Each row is a point on a tangle of strands that fork, close into loops and nearly touch. The rows are in no order.
Two points are linked if the straight distance between their rows is under 78.2. Some points are linked to none.
K46: [-24 -46 -29 -34  15  38  10  75   5 -30   8  30  13  34   8  15 -27  -5
  -3 -13  -3  -3   7   8]
K577: [-22  32  53   8  30 -19  21   7  26  37 -26  32 -27   6  33  -4 -10  -7
  14 -18  30   7 -22 -69]
K372: [ 19  44 -16  30 -20  -3 -12 -13 -32  -3   3 -16  -8  15  12 -13  22  -5
  -5  13   7  12  18  40]
K865: [ -1  42   1  36 -11  -1   9 -28 -30  40 -24   4 -26 -11  50   2   7 -10
   7  -8  20   3  17  27]
K427: [ 10  45  -5  12 -25 -30 -26 -35  21   7  -3 -25 -51  24 -30 -12  37 -15
  -9  -3 -40   6  26 -10]
K288: [ -9  -3   5  15  -1  -5   6 -51  22  19  -1  10 -10 -17 -16 -20   2   1
   0  20  -4  11  13  16]
K822: [  28   26  -21   -2  -11   -1   -2   60 -103    6   43   11  -15  -11
   14   15   -8  -10    6   15  -19  -10   13   21]
K448: [ 33  57 -23  11 -10  -5  -5  43 -63  18  21 -14 -31  33  19  10   7   5
  -7  -1  -6  -8  14  16]
K853: [  1 -56  30 -29  14  17  -9  22  55 -37  -9  14  33 -12 -14  -4  -5   8
  10   1   2   5 -38 -51]
K327: [ -1  33  -2  36 -17  38   3 -49 -55  17  -9  19  15 -34  30 -14  18 -11
   9  21  22  -4  35  67]
K75: [ -9  44   6  29  -2  37  11 -49 -40  36  -2  29 -15 -33  23 -20  29  -7
  14  26  18 -15  47  53]
K93: [-19 -25 -33 -41  29  45   3  43   2  -2  11  19  -9   4   2   7  -1  27
  17  17  -2 -29  48  47]
K23: [-41  38  62   5  39  12  30  34  14  34 -12  52 -20  10  14  -2 -27   0
  19 -12   9 -15 -15 -65]
K277: [  2   5  48  25   9 -12  18   4 -17  -9 -31  24  46 -21  50  -9 -20 -11
 -14 -21  44  18 -39 -43]
K311: [ 15 -14 -42 -21  -9  21   2  73 -27 -16  22  -4 -10  45  -4  19   4  13
  -6  10  -3 -13  15  31]
K518: [ 16  11 -26   0 -28 -22 -36   0  18 -17   6 -34 -12  18 -39  -6  24   8
  -9  10 -23  12  24  10]
K717: [ 11 -28  44   1   2  -8  -1   0  13 -37  -8   3  39 -22   6 -15  -3  -4
 -16  -5  13  13 -64 -63]
K635: [-49  14  44   8  34  22  30  12  17  31   9  48 -26  11  -4  -6 -25   1
  24   8  13 -26 -11 -23]
K722: [ 11 -20 -38   6  -5  -7 -32 -20 -14 -27  -7 -17  60 -33 -14 -15  -7  22
  -6  21   4  17  32  57]
K594: [-13 -40 -27 -36  39  27  -8  29  26 -29   3  -2   1  12   8   4  -2  29
  19   2  -9 -14  43  56]
K590: [-23 -28 -13 -11  -5  28   5  56 -72  -5  37  43  10 -21   3  11 -29  -6
  -3  24 -10 -20   8  20]
K605: [-11  17 -18   4  -2   2 -10 -26  26  13   6   0 -28   0 -23 -22  25   9
   6  38 -15   1  41  20]
K2: [ -9   4  24  16   6   0   7 -82  33  39  -9  24 -24 -23 -30 -20  12  -2
   5   9 -16   5  25   2]
K775: [ -4 -30 -40   6   2   4 -10  11 -22 -27   3  -7  64 -21   1  -4 -23  23
  -7  27  24   4   8  60]
K910: [ 36  -7  -2  11 -24 -41 -10  -6 -11 -28  -1 -52  23   0  -2   9   0 -19
 -21 -32  -7  30 -57 -27]
K659: [  2  32 -14 -14 -31 -16 -24 -43  33   8  -8 -36 -27  20 -62  -1  33  -6
 -22 -20 -44  -6  21 -26]
K542: [ 32  53 -21  -2  -6  -6  -4  56 -82  31  27   0 -44  12  19  20   4  -1
   5   1 -20 -13  23   2]
K186: [-12 -41 -31 -29   8  14   2  57  28 -32   3   8   7  34   7  19 -13   3
   2  -5   7  -5  -1  14]
K805: [  2  28  15  32  -9 -25   6 -45   6  33 -24  -5 -38 -11  31   0   8 -13
   6 -12   3  14   8   2]
K642: [ 14 -28 -49 -21   2  18  -8  67 -23 -29  10  -9  23  31   1  17  -1  24
  -5   7   8  -8  25  47]
K965: [  8  40 -16  11 -15 -11 -24 -16  11   1   9 -18 -34  23 -26 -22  40  -3
   3  28 -17   4  41  11]
K969: [ -3  14  52   8  20 -30   9 -13  25  26 -25  13 -21  -6  34  -6   0 -10
  11 -21  24  17 -31 -67]
K246: [-10 -60  10 -27  29  13  -4  25  52 -38  -3  16  45  -9  -2   3 -20  12
  18   0  11   1 -12 -15]
K599: [ 26  22 -30   0 -17  13   0  59 -45  -4  32 -15 -18  44  -4  12  10  14
  -6  17  -6 -15  19  25]
K589: [ 50  77 -11  23 -28 -22 -35  38 -14  -2  25 -46 -46  60   8  -1  28   7
  -6  -6   1  10  28   0]
K312: [ -1  76  -2  15   5  30   8 -29 -41  45   4  22 -41 -21  26 -10  41 -14
  18  20   9 -22  55  32]
K325: [ 18 -30   7 -16 -15 -21  -2  21  32 -36   8 -39   7  15 -11  14   8 -11
  -7 -15 -15  13 -57 -61]
K331: [ 14 -21 -31 -22 -20 -20 -35  15  36 -28  -1 -42  -2  12 -45  13  15  19
   0 -11 -33   7  22   9]
K916: [-22 -42  -3   9  18  12  11 -15   2  -5   4  23  58 -35  -6 -16 -32  18
   4  23  39   5  -1  29]
K189: [ 14  12 -30  21 -21  -3 -22 -25 -22 -14  -2 -11  27 -10 -10 -20  15   3
  -7  26   5  23  25  50]
K922: [  1  21  -3  25  -6 -23  12   5 -32  15 -19   0   9   4  52  11 -23 -18
 -10 -22  29  11 -20  -3]
K79: [  8 -18  61   3  12 -11  -4 -15  16 -14 -17   8  10 -20   7 -18   6  -2
 -10 -16   6  13 -60 -79]
K274: [  4 -14  67  29  15 -14  15 -35 -11   7 -34  28  31 -34  34  -8  -2 -12
   8 -18  41  17 -30 -32]
K120: [-27 -20 -17   0  -3  22  17  39 -34  -5  19  20  17  10   9   8 -28  -2
 -12  16  11 -20  -7  14]
K809: [-14  71   3   0  15  18  18  -9 -25  62   9  25 -74 -12  21  -7  24  -2
  10  13  -2 -32  39  11]
K557: [-28 -39 -29 -45  19  53   6  65 -14  -8  16  40 -11  17   1  16 -18   3
   8   1  -9 -17  27  22]
K285: [ 13 -15   8 -19 -13 -23  -1  -9  31  -7   5 -43 -10  13 -27  14  11  -8
  -9 -19 -30   9 -48 -61]
K210: [-32  43  14  -3  19  26  23  -4 -22  56  21  40 -67 -15   9  -9   1   5
  14  17   0 -41  24  12]
K415: [  8   0 -20  13 -17 -22   1  35   5 -24  15 -25  -9  38   7  12  -7  -1
 -12   1   3  -3 -26   5]
K943: [  4   2  -8 -11  -5   5  -1  52 -95   0  50  43  -8 -41  12   7 -15 -18
  11  34 -15 -16  16  29]
K211: [  7  -4 -17 -22 -21 -14 -11 -39  29   4  -9 -36  11  -3 -56   8  12   5
 -20 -17 -34   3  -1 -19]
K390: [ -1  22   4  35 -17   0  12 -23 -45  35 -33   5   8 -19  60  13 -13 -13
   6 -17  34   7   4  30]
K585: [  0  13  22   9   7 -37  13   0  21   6  -3  -9 -21   7  29  -1 -11 -15
  -2 -14  11   8 -33 -41]
K580: [-10 -30  -6  21   3   7   5 -46  -8   2  -2  18  48 -43  -6 -19 -20  10
   0  22  32  16   9  44]
K562: [-42  18  21  11  25  17  27 -10   6  39  14  33 -44   0   2 -14 -13   6
  16  12  14 -25   2   5]
K932: [ -2  -3  30  26   6  -2  25  11 -35 -22 -11  21  66 -13  43  -6 -35 -16
 -22  -9  39  13 -36 -19]
K350: [  9  -8  -3 -30 -17  -9   1 -28  41   9  -4 -44  -6  15 -54  14  15   3
 -16 -23 -39   0 -26 -49]
K955: [ 31  16  11  10 -36 -19  -4 -61 -13   8 -28 -48  13  -4 -16  17  20 -21
 -21 -48 -26  19 -23 -22]
K431: [  3 -49 -14 -29  20  -5 -23 -22  34 -24  -6 -28  44 -26 -30  11 -10  26
   3 -12 -36  -9  24  19]
K129: [  6 -44 -23 -29  12  -7 -30  10  40 -38  -3 -29  12  -3 -21  10   4  22
  11 -11 -35  -3  34  31]
K926: [-16  -9  -7  18   5  14  -1 -54   6  19  -5  19  13 -35 -16 -28   0  13
   2  32  10  10  33  44]
K890: [-13 -44 -31 -48  40  20  -8  46  41 -35   0   1 -13  31   7   8  -8  13
  16 -17  -8  -1  22  38]
K828: [  3 -59  13 -46  13   9 -14   1  52 -20  -8 -15  21  -7 -32  13   2  10
   5 -12 -20   2 -33 -55]
K971: [  1  27  13  16   1 -43   5 -19  25  21  -8 -17 -48   9  21   1   2 -14
   5 -16  -5  13 -17 -27]
K188: [-16 -32   5 -21   6   1   5  15  61  -7  10   6 -19  17 -10   6  -9   3
  18  13  -4  -3 -15 -19]
K339: [-21 -26  34 -22  19  16  12  16  76  -3  -2  28 -24  21 -15   1 -10  -3
  31  11   2  -6 -21 -39]
K198: [  9  31  17   5 -24  -8  -1 -83  22  30 -25 -15 -17  -3 -31   2  30 -21
 -20 -34 -32  -4  11 -22]
K946: [ 11 -34   7  -1  -7 -18   5   0  11 -34   8 -12  42 -14   2  -2 -11 -10
 -11   3  14  14 -48 -27]
K669: [  4  17  -5  21  -5 -30   8  11 -12  -2  -1 -18  -7  20  31   4 -18 -13
 -11 -11  12   5 -27  -4]
K115: [ 32  -8   4   3 -31 -21  -4 -43 -17 -10 -12 -51  30  -9 -21  11   7 -15
 -25 -36 -16  28 -43 -22]
K385: [ 22 -24   0   1 -17 -29  -2  18   9 -46   6 -37  30   5   1   8  -3 -15
 -17 -15   0  17 -65 -44]
K814: [-47 -11  35 -10  30  36  23  19  50  20   5  50 -30  19 -19  -4 -20   4
  37  18  13 -22  -4 -17]
K959: [  5 -52  -6 -43  13   0 -12 -18  42 -13  -8 -29  37 -16 -40  19  -3  21
  -2 -17 -28  -4  -8 -25]
K783: [ 24  61 -21  22 -12  -6  -8  15 -41  13   5 -19 -30  27  21  -3  19   0
  -2   3   5  -1  18  24]
K179: [  0  17 -11  25 -16  34  13 -25 -80  13   3  25  31 -34  25  -8  -6  -6
  -6  16  30  -8  13  71]
K929: [ -1 -17 -15   0 -11 -17   1  13  31 -17  12 -18  -7  16  -9   3  -3   3
  -2  11  -2   0 -18   2]
K711: [  3 -39 -50  -6  -4  11  -7  52 -28 -36   8  -8  52  10   7  14 -23  19
 -11  13  20  -8   4  46]
K515: [ -8  27  13  10  -9  -5 -11 -86  31  34 -15  15 -36  -6 -36 -16  32 -17
  -9   1 -32  -4  42  -5]
K63: [-22 -48  -8 -11  18  18   9  27  19 -26   6  18  57 -10   3   1 -33  16
   5  13  28  -7  -6  11]
K36: [ -6 -11  72  20  27  -7  10 -22   8  -6 -26  40  23 -24   4 -28   0   2
   8  -4  29  10 -45 -46]
K12: [ 21  21  14  -1 -22 -21   2 -62  13  20 -20 -37 -15   1 -26  11  23 -19
 -23 -44 -32   9 -17 -35]

How many points has the smallest loop of links through each point below? Write - if it is on no loop.
K577 -> 11
K325 -> 17
K594 -> 6
K775 -> 10
K916 -> 15
K922 -> 7

A tip is a point with one link. Name the tips that can be reached along the links from each point below, in the order of the rows.
K75 -> K179
K129 -> K932
K448 -> K120
